Each row is a point on a tangle of strands that fork and nearly touch. The rows are in no order.
Points whose rows are less than 146 apart are linked; no others are. Some points are linked to none.
Q_540: -6,-18,-17,-42,11,-27,7,5,29,-45,-52,-28,-28,15,-16,-2,5,-27,14,38,14,-14,-7,-4,3,7,27,35,-50,22,15,-30,25,13,19,-4,8,23,-7,46,-9,-2,22,31,12,39,8,-30,3,-10,25,-27,-39,16,-27,-28,26
Q_453: 16,-31,39,21,3,30,-14,51,-10,1,4,18,11,30,-18,-10,-3,20,-2,19,-20,-7,13,-25,2,-9,4,10,38,-49,-16,26,-25,-15,11,20,-37,26,2,-37,19,36,-36,-16,22,6,30,18,22,0,25,-23,-16,-25,23,-54,-28
Q_778: -10,-29,-16,-40,5,-5,-5,-3,45,-19,-17,-13,-20,32,-42,-1,3,-10,0,39,1,-30,2,-1,30,6,42,20,-63,22,30,-31,9,27,28,-2,28,11,-46,67,33,35,20,19,3,33,0,-28,25,-25,36,-12,-33,8,-62,-29,-8
Q_972: 7,-16,11,-24,6,-19,-5,-66,3,42,31,12,-20,-10,15,3,-44,9,5,26,-26,-38,-23,12,6,21,24,-7,-36,27,-4,-7,-13,3,-4,8,39,-6,-25,32,-4,-16,58,0,-16,28,-25,-15,3,-4,11,12,-8,28,-69,6,7
Q_189: -5,14,-33,-9,3,-27,32,14,12,-35,-4,-42,2,-8,-17,-6,-1,-23,-19,8,21,8,20,9,8,2,-34,-38,3,32,25,-23,28,39,27,-41,-7,-52,-13,31,2,-31,46,-31,17,-34,-4,3,-15,-22,0,-18,10,-8,-24,-12,17
Q_553: -32,29,1,12,-5,-1,2,-44,5,-32,25,-57,27,28,-8,-18,44,-25,-16,-19,14,4,9,4,25,-12,-42,22,-22,-12,27,7,28,-23,21,-22,-11,-11,25,48,37,25,-27,13,-11,37,33,2,-25,-23,20,4,-4,13,9,-10,10
Q_961: -30,-13,0,2,18,1,23,22,18,40,9,45,1,-9,39,-18,-33,12,-8,47,-6,9,-21,21,-24,-6,37,7,-27,-9,24,10,19,13,-15,18,32,29,-42,0,20,33,-11,61,0,25,8,-52,31,-2,-9,8,-39,11,-16,-28,-35
Q_657: -10,15,2,-17,1,-38,11,-44,-8,30,23,-1,-20,-30,19,7,-26,-3,4,18,-8,-20,-19,15,-7,25,3,-20,-15,32,13,-8,-11,5,-21,-8,22,-20,-5,11,-20,-39,59,-17,-21,-1,-26,-12,-11,5,-8,1,-3,18,-49,13,26
Q_672: 0,0,25,10,12,-8,-23,7,-16,-11,42,-34,-5,36,-8,6,40,6,-25,3,-6,-27,27,-32,2,-15,-34,-15,5,-41,-33,7,-5,-11,22,18,-77,-13,18,-35,9,20,-8,-56,-29,4,11,56,-34,-14,12,2,4,10,-2,-27,21
Q_65: -72,38,17,-35,-13,-1,21,-41,6,21,57,-23,10,2,43,9,-17,0,0,40,-23,-22,13,30,-2,-37,-36,-54,-21,-24,37,19,-22,14,-21,-12,3,-33,19,14,-10,6,45,-5,-44,9,-7,2,12,-8,-36,8,1,-16,-56,-24,7
Q_572: 40,9,18,22,-1,17,-12,17,-23,-4,-12,18,-5,22,4,4,18,17,3,-43,12,21,-9,-34,-28,-5,10,45,20,-33,-35,23,-8,-47,1,34,-38,35,13,-41,-9,20,-68,0,1,9,16,9,-5,30,15,1,-4,3,55,5,-5
Q_323: -37,59,-3,-31,12,-30,5,26,-28,-13,8,-13,2,-26,47,15,0,-18,11,30,17,4,7,-10,-21,-24,-47,-53,-8,5,27,-32,-13,40,-20,-9,-42,-38,29,-46,-34,-42,38,-28,-39,-27,-22,18,-26,16,-33,-10,2,1,4,-4,58
Q_307: 0,50,-22,-9,8,6,-15,11,-13,-74,1,-58,-5,9,5,8,26,-13,19,-18,45,-15,48,-7,10,-16,-72,-24,8,-13,-21,-34,23,-9,16,-8,-23,-46,43,18,2,-53,9,-25,-24,4,-5,21,-36,3,12,-7,0,20,29,18,32
Q_661: 38,-11,10,0,13,13,-51,-58,-9,-14,9,-12,-18,40,-21,7,17,13,1,-34,-13,-18,0,-40,10,12,-1,49,-3,1,-53,7,15,-50,9,22,-18,18,11,8,2,13,-33,-22,-4,39,-6,41,-41,0,46,35,-6,40,21,32,-7
Q_299: 47,15,9,27,13,-16,-19,32,-40,-1,6,5,0,-11,9,14,39,6,-12,-48,24,-14,9,-25,-6,-1,-7,-27,23,-17,-53,-16,-29,-6,7,24,-61,-6,14,-68,-8,-17,-17,-46,-35,-27,-11,35,-34,18,-6,-1,27,15,38,30,36
Q_114: -11,18,-36,-11,4,-23,46,26,27,-21,-14,1,2,-54,-7,4,-12,2,-23,12,26,29,2,24,8,11,2,-54,12,46,34,-16,13,48,-11,-30,22,-35,-16,5,-18,-54,66,-38,38,-54,-12,-3,-9,-23,-8,-18,19,-19,-12,14,11
Q_767: -9,31,-5,26,-5,-58,34,-5,-11,43,8,5,8,-58,15,-6,12,-26,-14,11,0,57,-33,16,-3,25,19,-44,-4,26,51,-11,-6,22,-33,8,26,-20,-1,-50,-9,-46,29,22,11,-30,-17,-39,-16,8,-33,9,25,2,-7,42,29
Q_256: 16,-35,-38,33,16,0,-1,44,28,15,-32,-11,4,3,-36,-6,-7,-39,-1,-4,18,10,3,-4,15,26,28,12,6,16,-10,-3,4,6,36,-30,-9,-2,-33,29,21,39,-67,-1,28,-3,12,4,16,-3,17,-7,-9,-20,-1,9,-39
Q_52: -5,0,31,20,-30,8,-13,-9,-23,38,32,27,16,-7,21,9,13,38,-6,-30,-24,-10,-11,10,-2,-5,-8,-19,29,-24,-20,13,-51,-25,-36,23,-7,2,17,-50,-13,0,11,-13,-19,-20,-12,20,3,26,-42,1,25,-16,0,33,-8
Q_136: 21,-56,17,3,13,26,-31,39,-9,29,-3,50,-3,19,-20,-17,-16,28,15,32,-55,-11,-22,-24,-10,4,33,-5,23,-14,-29,15,-14,22,-13,22,13,31,-45,-33,16,25,-22,14,35,7,-13,4,24,-6,28,18,-7,5,3,-16,-52
Q_118: 12,-8,28,24,13,-33,-2,13,-28,35,1,35,-9,2,28,-3,13,14,-3,-3,-19,23,-42,-13,-40,21,36,37,-8,-1,-11,2,-10,9,-17,54,-21,46,-24,-63,-8,19,-25,43,-10,12,-8,-9,-1,18,-7,13,8,16,18,8,1
Q_177: 27,9,-8,27,-1,-61,37,-19,-19,34,-14,0,2,-52,13,-5,9,-49,-10,-3,1,30,-45,-1,-14,33,8,4,-14,53,25,-20,11,19,0,-1,5,2,-20,-23,-13,-39,7,32,7,-13,-17,-25,-17,12,-21,20,24,18,-2,37,35
Q_337: 32,3,-34,9,-15,3,17,-12,6,-20,-27,-15,14,-31,-16,6,-22,-13,3,-45,16,4,3,16,13,12,-27,-17,26,48,-14,-14,14,-4,13,-39,29,-37,-7,31,-18,-51,29,-19,19,-34,-9,11,-8,4,-21,2,24,-9,9,51,-1
Q_539: 19,-10,-22,44,3,-19,16,52,1,13,-46,-3,4,-19,10,-8,29,-41,6,-25,27,34,-26,-13,-14,18,39,38,6,6,-14,2,6,-1,22,3,-8,29,-21,-29,-15,5,-73,59,23,4,13,-30,22,8,-9,0,11,-24,41,28,-7
Q_330: 9,-39,-38,13,8,-24,31,25,44,37,-46,27,-10,-50,-8,6,0,-23,-10,22,11,35,-36,26,7,32,68,8,-11,46,24,-11,-5,23,-12,-8,46,22,-51,5,4,-5,4,29,43,-12,-6,-31,25,-4,-11,13,-5,-20,-18,51,-24
Q_485: -7,26,15,-31,-1,-8,-35,-41,-3,-65,-10,-30,-23,41,-8,8,43,13,16,-10,0,-11,-9,-22,-4,-12,-3,49,-50,-11,0,-7,28,-33,-10,32,-17,29,39,14,-8,3,-12,17,-22,65,8,3,-32,-19,29,-5,-31,43,27,-21,34
Q_38: -10,45,6,5,-18,-32,24,-22,-40,17,13,-8,9,-15,26,-4,12,-23,-8,-17,6,12,-21,6,-31,-9,-39,-2,-4,11,16,-9,1,-3,-10,-5,-33,-17,23,-25,-10,-14,-1,10,-36,-17,-2,1,-30,24,-23,6,17,14,15,3,31
Q_809: 0,19,-18,-19,-14,-2,11,-30,-1,-2,-11,-5,-2,-37,13,11,-31,-2,15,-19,8,-16,-6,23,2,16,-14,-13,11,40,-2,-13,-5,1,-5,-30,32,-31,8,25,-38,-59,55,-20,-8,-29,-27,-1,-8,12,-23,-5,22,-1,-19,31,16
Q_362: 22,-42,28,-6,14,58,-32,44,-20,9,2,48,11,44,-13,-13,-9,25,27,31,-61,7,-21,-42,-27,-16,22,39,40,-20,-34,28,-11,-3,6,21,3,46,-43,-19,35,29,-56,20,49,18,5,10,19,-10,50,27,-9,2,46,-8,-64
Q_319: -33,25,33,-30,-26,48,-22,-43,-1,-42,26,-24,7,45,5,17,11,38,7,-3,-5,-25,38,2,3,-45,-41,24,3,-56,-12,30,-6,-38,-13,17,-11,10,63,12,-15,20,-1,-9,-29,19,8,22,3,-7,-11,-7,4,-9,16,-34,11
Q_499: -60,38,16,-43,-16,-8,-11,-42,-11,-8,51,-42,2,25,38,15,16,9,0,29,-25,-35,8,8,-2,-35,-48,-23,-28,-17,18,3,-20,6,-18,6,-25,-29,26,3,-11,-1,43,-22,-53,17,-13,24,-15,-14,-32,7,3,9,-45,-22,26
Q_869: -11,15,41,-6,2,-22,-17,1,-38,4,35,2,-18,32,15,8,15,12,-26,15,-28,-12,-8,-18,-35,-19,-17,6,-15,-31,-13,8,-1,-3,-9,33,-53,8,13,-48,-9,25,15,-27,-26,9,1,34,-23,-2,-2,9,0,24,-1,-39,20
Q_204: 18,-61,-4,-6,9,32,-23,19,23,39,-13,61,-7,3,-18,-13,-47,38,20,36,-42,-17,-14,-7,3,7,47,-9,-4,9,-20,8,-9,28,-10,21,46,29,-57,-5,15,28,-4,33,23,8,-22,-9,37,-4,25,18,-22,2,-20,-2,-56
Q_127: -13,-15,-11,8,-2,6,-13,-16,11,-6,27,-41,1,33,-30,-8,5,5,6,-12,2,-39,31,6,32,13,-21,-16,2,-6,-9,3,-8,1,22,-23,-16,-40,-6,38,14,10,11,-31,-25,-6,4,20,-9,-17,7,-6,7,-2,-35,-12,-5
Q_595: -4,5,-1,17,19,29,-23,-30,15,-34,6,-42,7,42,-17,-16,19,-11,1,-33,30,5,22,-20,33,4,-10,37,-7,-21,-9,11,24,-46,20,-3,-11,4,30,41,31,33,-69,5,4,44,23,16,-17,-10,46,-1,-12,7,11,8,-17
Q_205: -40,-9,-7,-14,15,7,18,3,22,22,12,24,7,14,20,-20,-22,-9,-11,39,0,-2,-11,22,-5,-22,21,15,-44,-4,37,1,21,18,10,1,33,17,-35,38,32,45,-3,46,-9,31,17,-47,29,-16,0,9,-37,10,-37,-48,-24
Q_951: 1,-5,74,-8,2,25,-13,1,-42,18,44,56,-5,30,36,10,-24,49,-8,27,-65,15,-23,0,-51,-28,0,20,-2,-36,-18,13,2,-4,-41,44,14,38,-22,-46,20,19,6,24,17,12,-3,-2,8,6,8,27,5,14,19,-18,-46
Q_983: 17,-27,-18,-30,14,-14,-3,15,17,-47,-70,-13,-44,6,-9,5,-12,-19,25,8,27,-4,1,-22,-13,18,35,39,-19,16,-27,-11,23,-8,13,-2,-8,33,8,29,-30,-5,-9,29,16,28,-6,-18,3,15,28,-24,-44,10,14,-10,15
Q_486: -13,7,11,-23,-17,16,-44,-45,5,-61,2,-34,-5,44,-24,10,26,26,24,-10,-10,-36,10,2,30,-2,-1,25,-36,-9,1,-3,16,-23,-5,14,13,16,29,46,-7,4,2,7,-21,52,-5,3,-10,-30,20,-14,-13,31,-1,-18,19
Q_659: 22,6,-37,-19,5,-16,40,-8,19,-43,-27,-50,-3,-8,-43,3,-1,-28,-18,14,20,10,14,3,12,7,-4,-16,-15,62,23,-41,32,35,43,-35,18,-38,-26,60,19,-37,63,-29,43,-18,-3,-1,-16,-34,13,-17,9,3,-34,-5,8
Q_741: 17,32,-22,-1,12,-41,14,51,-19,-41,-40,7,-7,-45,14,6,0,-28,8,-5,39,24,8,-4,-15,5,-25,-35,4,21,4,-37,22,52,4,-10,-13,-18,19,-33,-31,-58,21,-7,4,-36,-15,-10,-12,6,-1,-22,18,5,43,5,54
Q_285: 22,-34,10,4,-4,27,-38,-44,-11,34,17,37,10,16,-4,-4,-29,23,15,-24,-36,-30,-20,-6,-1,3,9,39,7,9,-34,22,-6,-19,-5,15,22,21,-26,19,-7,21,-15,9,-2,19,-9,17,9,7,3,26,-2,14,-5,17,-27
Q_410: 15,-44,-23,14,8,4,-19,19,25,16,-13,-7,-3,20,-48,-8,-16,3,5,-2,1,-21,16,-4,23,29,14,-20,14,9,-15,1,-14,16,21,-23,-10,-19,-23,28,15,31,-19,-31,2,-15,0,22,7,-4,21,-12,-10,-9,-32,-16,-24
Q_273: -23,40,-31,-24,-17,-11,52,-22,-5,9,-17,-1,12,-44,1,-7,-33,-26,-18,29,-2,41,-22,36,-19,-26,-3,-26,-5,37,64,0,29,18,-11,-31,36,-10,11,14,-12,-25,51,18,9,-9,3,-43,-7,-7,-18,7,-3,1,-19,-27,3
Q_949: -18,43,-34,-16,0,3,1,25,2,-77,-2,-65,10,5,0,3,15,-14,16,8,32,-1,45,2,11,-24,-72,-38,4,2,8,-36,25,25,27,-27,-16,-54,23,26,-1,-45,41,-24,-3,-7,-2,12,-26,-10,1,-18,4,-1,7,-6,26
Q_665: 16,6,-17,-5,-2,1,-2,-62,9,-22,-22,-34,0,9,-8,-3,3,-36,7,-37,14,-6,-5,-6,15,6,-4,52,-14,37,-4,-8,34,-38,24,-26,17,4,8,65,2,-9,-21,32,16,31,8,-8,-19,4,17,11,-7,27,10,38,8
Q_428: -15,-8,0,30,-27,24,13,-7,-4,44,9,29,30,-21,25,-11,-3,5,-2,-31,-4,18,-18,35,0,-2,3,24,17,-7,16,17,-7,-27,-18,-8,33,9,5,3,7,10,-23,24,-5,-3,21,-28,30,18,-52,20,6,-25,17,14,-24
Q_72: -19,-7,-34,-21,8,-3,48,33,42,-2,-36,12,-15,-15,-24,-2,-15,-22,-35,28,22,16,2,38,-7,9,44,-11,-17,26,51,-16,20,35,-2,-32,29,2,-32,38,12,17,19,-3,26,-22,17,-22,34,-22,6,-5,-21,-19,-30,-38,-25
Q_645: 7,-4,49,9,6,-14,-13,16,-41,19,27,35,-13,20,18,2,10,24,-23,7,-41,4,-23,-11,-42,-6,8,16,-1,-27,-16,9,-5,1,-24,44,-36,27,-4,-63,-2,25,1,-3,-6,5,-3,18,-8,11,2,7,6,19,12,-26,0
Q_643: 40,-28,-22,-15,20,-42,40,-20,23,1,-37,-28,-21,-30,-16,6,-4,-44,-15,33,16,1,-15,-15,11,33,18,4,-20,68,17,-34,16,31,40,-34,9,-15,-35,46,14,-43,47,-24,41,-11,-13,-8,-17,-11,14,-13,1,11,-46,20,27
Q_405: -18,21,16,17,4,-24,14,-3,-14,-2,49,-47,8,16,13,-3,44,-21,-19,-5,14,-12,23,-12,5,-13,-60,-19,2,-23,-8,6,-1,-11,32,-8,-72,-36,17,-6,19,12,-12,-30,-37,-8,19,33,-31,-2,-7,-2,11,3,-1,-13,31
Q_669: -27,23,-23,-2,-16,16,48,-26,15,38,14,26,16,-41,8,1,-37,-13,-21,16,-2,19,-13,62,-3,-5,26,-24,-7,17,52,10,12,8,-18,-32,64,-4,-17,35,2,-10,44,14,3,-6,6,-47,23,-12,-24,29,10,-7,-35,-2,-29
Q_416: 7,-3,42,1,-19,75,-18,-19,-9,1,25,34,19,31,1,5,-22,47,6,-14,-19,1,22,-15,-8,-30,-11,50,34,-48,-22,45,-12,-50,-3,16,2,33,26,8,7,38,-40,3,11,10,23,2,32,8,-8,4,-3,-26,40,-32,-27
Q_196: 5,-43,-10,-27,-1,58,-40,23,28,-9,-30,5,-13,57,-66,-5,-33,17,26,25,-25,-24,36,-21,17,-1,37,5,-6,-10,-16,2,1,11,17,5,29,18,-20,37,20,52,-29,7,18,18,-7,11,31,-12,53,-7,-24,-6,-11,-45,-51
Q_538: -2,54,-15,-14,15,-37,5,31,-33,-34,-11,-15,-7,-30,28,8,5,-35,12,10,37,8,15,-18,-24,-18,-54,-39,-8,11,11,-42,12,49,10,-11,-35,-34,26,-37,-30,-53,27,-14,-23,-28,-14,8,-30,8,-8,-9,6,16,34,-6,70
Q_31: -28,36,17,-22,-31,31,-8,-55,-12,-13,23,-12,8,24,24,11,-1,22,7,-26,2,-17,20,13,-15,-33,-42,25,8,-26,-7,22,-8,-38,-14,-2,-7,0,54,17,-18,11,-3,-1,-37,-1,1,10,-5,13,-25,-4,13,-3,18,-12,8
Q_151: -5,-33,41,18,-10,29,-4,59,11,16,6,33,12,-2,-5,-6,-5,39,-5,25,-21,-12,17,-3,18,-11,3,-28,36,-51,2,20,-46,-7,-8,16,-15,12,12,-52,10,28,-1,-13,14,-18,21,10,43,0,-15,-34,-11,-49,3,-46,-22
Q_648: 14,-14,24,-6,-4,84,-40,-26,-1,-22,9,3,0,58,-41,2,-14,40,23,-11,-19,-4,39,-32,14,-16,0,37,33,-48,-27,42,-1,-45,5,11,6,31,26,24,6,31,-46,-11,18,22,12,18,12,-8,38,8,-5,-10,27,-29,-29
Q_870: 15,-38,-18,-13,6,-4,-4,40,18,-15,-65,19,-30,-15,-12,3,-23,-1,21,-2,19,4,-9,-6,-14,22,45,20,5,19,-22,-2,4,1,-5,-3,7,29,-8,9,-32,2,-23,27,21,0,-5,-19,24,16,5,-24,-34,-10,8,-2,-6
Q_492: -54,19,8,-11,-18,22,24,-22,13,29,31,10,16,-11,28,-3,-31,0,-11,21,-8,-11,12,51,2,-24,-12,-29,-4,-24,35,17,-3,7,-18,-23,27,-11,16,23,-3,10,30,10,-28,-3,11,-21,24,0,-38,2,8,-24,-27,-30,-14
Q_183: 12,-19,-43,33,7,-8,23,64,18,5,-47,-14,4,-18,-12,-7,8,-54,-6,-4,28,37,-8,-4,-5,16,40,26,5,17,-2,-5,18,7,34,-23,-7,16,-30,11,8,26,-71,31,43,4,10,-22,20,-7,5,-4,4,-32,25,11,-33
Q_79: 23,-21,46,-1,18,34,-27,43,-28,-19,3,14,-7,53,-16,-2,10,13,-3,24,-36,6,2,-45,-25,-15,11,45,27,-54,-29,33,0,-19,9,23,-36,41,-5,-37,14,32,-44,-13,33,25,24,22,-1,-6,65,13,-11,3,37,-46,-34
Q_452: 4,-13,-6,3,15,-37,-21,43,0,8,-14,29,-18,-37,7,6,4,25,9,-10,10,-2,-7,-6,20,32,29,-48,10,10,-10,-18,-31,29,-35,11,3,-13,12,-62,-32,-35,32,-32,-3,-38,-26,4,-10,9,-16,-30,12,0,0,38,36
Q_724: 16,-26,-3,-20,-8,17,-20,-58,6,29,5,25,-9,1,-1,6,-47,15,18,-10,-19,-40,-5,23,17,12,24,20,-12,22,-17,7,-4,-3,-4,0,55,7,-17,46,-22,0,28,11,-11,11,-18,-6,20,3,-2,13,1,10,-37,14,-10
Q_30: -26,39,-2,5,-21,-11,32,-16,-24,-8,17,-39,23,-11,19,-13,17,-34,-11,-5,14,6,13,7,-6,-31,-70,-14,14,-3,13,1,9,-10,12,-27,-34,-32,31,1,4,-11,7,-1,-21,-13,12,6,-28,7,-22,5,15,-3,14,-10,19
Q_113: 39,37,-18,22,35,-1,-6,41,-20,-62,-15,-23,-7,-9,-1,8,13,-26,19,-45,61,-3,54,-17,-1,-3,-45,-34,35,-20,-46,-24,16,-12,26,0,-31,-30,38,-3,5,-43,-25,-35,-16,-12,3,25,-17,24,25,-12,6,7,44,32,21
Q_804: 19,-17,-1,41,12,-35,1,24,-14,38,-14,12,2,-14,21,-8,33,-15,1,-19,4,25,-41,-15,-17,26,42,41,-4,11,-9,0,-15,14,4,33,-10,35,-30,-56,-7,10,-48,57,2,3,-1,-18,9,15,-15,10,18,1,19,34,7
Q_714: -14,-12,6,-16,-16,22,-37,-51,3,-19,30,-26,5,46,-24,-2,4,17,13,1,-25,-57,17,11,42,0,8,9,-33,-11,0,5,-2,4,10,9,26,-11,-8,51,10,22,24,-1,-26,38,-7,11,7,-38,17,-4,5,15,-38,-21,3
Q_710: -21,-15,-5,36,-1,2,14,18,7,54,9,38,17,-23,25,-17,0,7,-10,6,-6,25,-28,33,-2,12,31,5,0,-11,22,10,-11,-2,-26,10,37,11,-20,-17,16,13,-16,41,7,4,15,-41,34,13,-36,12,-10,-10,-3,11,-32
Q_890: -44,31,4,-23,11,-29,-8,35,-1,-1,8,13,-5,-35,37,17,-14,18,7,22,7,-3,8,8,-3,7,-4,-64,2,-4,23,-10,-26,22,-49,2,-18,-20,28,-56,-40,-39,41,-31,-23,-31,-32,6,-11,18,-34,-25,0,-6,-15,15,36
Q_376: 18,-34,-20,7,12,-38,-6,53,20,-1,-57,24,-24,-33,-2,5,13,1,14,-12,23,27,-20,-2,10,38,52,-9,2,16,-6,-9,-14,36,-27,11,21,13,0,-46,-31,-25,-3,12,27,-29,-5,-21,13,10,-7,-31,4,-17,12,28,19
Q_624: -28,49,-23,8,-13,-46,49,-1,-10,27,8,-2,14,-67,9,-1,-12,-21,-17,40,-4,66,-25,24,-12,-4,9,-64,-2,27,74,0,12,25,-31,-9,22,-22,8,-37,-10,-42,45,10,16,-26,-12,-36,-15,0,-30,10,17,-4,-8,12,18
Q_829: 18,21,16,-11,15,13,-41,-46,-2,-56,-7,-29,-35,46,-13,8,50,18,-9,-27,5,5,1,-41,3,1,2,49,-35,-21,-33,3,33,-54,1,43,-28,29,43,-5,6,13,-34,-14,-11,58,-2,29,-48,-16,64,20,-11,46,39,15,11
Q_278: -18,-24,21,18,-14,11,8,54,21,15,6,12,16,-20,5,-5,15,27,-2,3,7,-7,23,11,27,-1,-9,-40,39,-38,-1,14,-45,-5,-8,-5,-23,-10,24,-44,4,7,6,-27,-1,-40,13,10,27,7,-39,-43,4,-53,1,-12,-5
Q_71: 10,-2,65,-1,-14,59,-11,-9,-26,7,35,57,15,34,20,6,-20,56,-4,1,-47,14,-4,-11,-35,-37,-9,52,23,-47,-19,39,-12,-36,-18,36,6,43,5,-19,19,34,-18,13,23,9,16,2,26,12,-4,17,6,-9,41,-29,-39
Q_920: 2,-7,11,10,4,75,-37,-41,16,-27,13,-27,9,56,-35,-5,0,27,19,-30,6,2,47,-25,43,-2,-3,25,18,-41,-17,30,5,-54,16,5,8,16,41,45,26,43,-66,-14,1,31,14,30,-7,-15,44,6,-6,-18,13,-6,-29
Q_991: -16,-16,27,30,-26,6,-1,21,2,42,29,12,25,-23,19,0,34,25,-7,-19,-7,-2,3,12,28,0,-10,-31,37,-33,-5,9,-65,-17,-23,11,-7,-9,20,-60,6,0,11,-11,-10,-37,2,9,14,20,-52,-17,27,-41,-2,33,-8
Q_827: -25,22,-11,-11,-5,-36,20,-31,-8,-6,12,-39,19,14,-1,-25,29,-49,-18,17,0,17,-18,-3,0,-17,-21,25,-35,19,57,-6,39,10,29,-23,-3,-6,-1,40,23,20,-8,37,-1,33,27,-35,-19,-25,9,9,-15,27,-16,-30,23
Q_229: 22,-35,-20,-4,26,-50,35,-7,39,31,-25,15,-25,-49,-10,6,-15,-24,-15,44,4,7,-31,4,6,42,52,-8,-21,51,25,-15,-3,35,7,-20,15,1,-51,24,6,-22,34,-9,31,-15,-20,-17,6,-1,13,-2,-12,-1,-52,28,8
Q_8: 4,18,26,12,-30,20,-3,-32,-19,17,35,0,21,6,20,8,8,22,-8,-45,0,-15,5,6,-11,-16,-41,13,30,-19,-32,22,-30,-51,-10,7,-30,-7,23,-16,-6,9,-13,-24,-32,-21,3,30,-14,30,-29,10,27,-8,21,26,-4
Q_947: -24,-11,4,-33,13,-6,3,-20,27,13,23,14,-17,26,1,-6,-26,12,-5,53,-15,-28,3,15,9,-16,24,-17,-57,-10,34,-7,17,33,5,11,41,2,-38,31,19,31,34,23,-13,30,2,-33,36,-25,18,2,-38,19,-72,-46,-4
Q_756: 8,-17,-9,31,-20,41,-3,-4,8,18,-7,10,28,-1,-10,-1,-7,5,10,-49,6,5,13,16,17,4,-10,16,36,-9,-7,24,-7,-39,6,-27,16,-3,4,24,5,11,-42,-5,0,-18,23,0,21,15,-35,7,8,-34,22,19,-28
Q_652: 22,50,-4,8,-10,-47,36,-33,-48,13,-3,-10,3,-38,16,-8,6,-45,-8,-18,8,22,-32,-4,-31,1,-34,-2,-6,43,13,-28,9,9,0,-2,-26,-22,11,-27,-10,-41,13,19,-20,-18,-18,-4,-37,20,-14,18,32,35,28,25,43
Q_240: 38,-15,-27,21,-9,11,-8,-8,7,-3,-26,-5,7,-9,-24,8,-11,-8,21,-59,16,-6,6,8,18,16,-18,-4,32,23,-29,0,5,-26,10,-31,12,-19,-2,27,-15,-22,-26,-14,5,-20,2,15,-1,17,-17,-1,4,-11,14,46,-9
Q_646: -13,-3,-37,8,-15,3,37,51,30,-14,-28,7,6,-45,-14,-1,3,4,-21,-15,27,37,16,38,16,8,6,-50,26,16,24,-7,-1,32,-18,-32,23,-28,1,-4,-3,-27,32,-25,38,-60,7,-2,14,-13,-31,-20,25,-47,11,12,-13
Q_474: 17,-55,-30,0,8,5,-4,20,56,45,-31,54,-13,-21,-22,5,-27,24,9,23,-9,0,-19,17,16,30,68,-17,-9,22,-1,-2,-20,33,-21,8,48,16,-51,1,12,20,-4,14,22,-9,-12,-10,41,2,11,4,-19,-15,-30,23,-43
Q_662: 35,-19,11,12,0,18,-46,-50,-17,20,20,12,6,31,-11,4,-3,20,4,-42,-30,-21,-13,-22,-6,3,-8,45,14,1,-48,24,2,-41,1,17,-6,16,-9,3,-3,26,-30,-18,-5,14,-3,42,-20,8,20,35,6,23,17,29,-18
Q_348: 27,27,-1,29,18,-23,-1,60,-25,-25,8,-11,11,-33,19,7,35,-17,1,-35,44,-9,35,-15,2,-5,-43,-53,33,-20,-31,-22,-21,21,22,-3,-48,-29,14,-49,1,-38,-3,-34,-26,-43,-8,22,-21,17,-8,-15,37,-6,41,36,43

Follow the links from the first point to the second, and from the first to the third. Name the last point that the two ways share.
Q_595 / Q_30 / Q_539 -> Q_645
Q_127 / Q_405 / Q_71 -> Q_645
Q_646 / Q_330 / Q_348 -> Q_189

A fork is a point with three links, a tip a point with one. Leave the first point through the second and follow the links. Name the first fork or tip that comes.
Q_951 / Q_71 -> Q_827
Q_362 / Q_136 -> Q_189
Q_65 / Q_492 -> Q_645
Q_136 / Q_362 -> Q_319
Q_38 / Q_652 -> Q_499
Q_778 / Q_540 -> Q_741

Name the points in between on the shortest way along the links from the first point to the second, in order.
Q_114 / Q_229 -> Q_189, Q_659, Q_643
Q_539 / Q_829 -> Q_183, Q_256, Q_410, Q_127, Q_714, Q_486, Q_485
Q_410 / Q_38 -> Q_256, Q_183, Q_539, Q_804, Q_118, Q_645, Q_869, Q_672, Q_405, Q_30
Q_499 / Q_767 -> Q_65, Q_492, Q_669, Q_273, Q_624
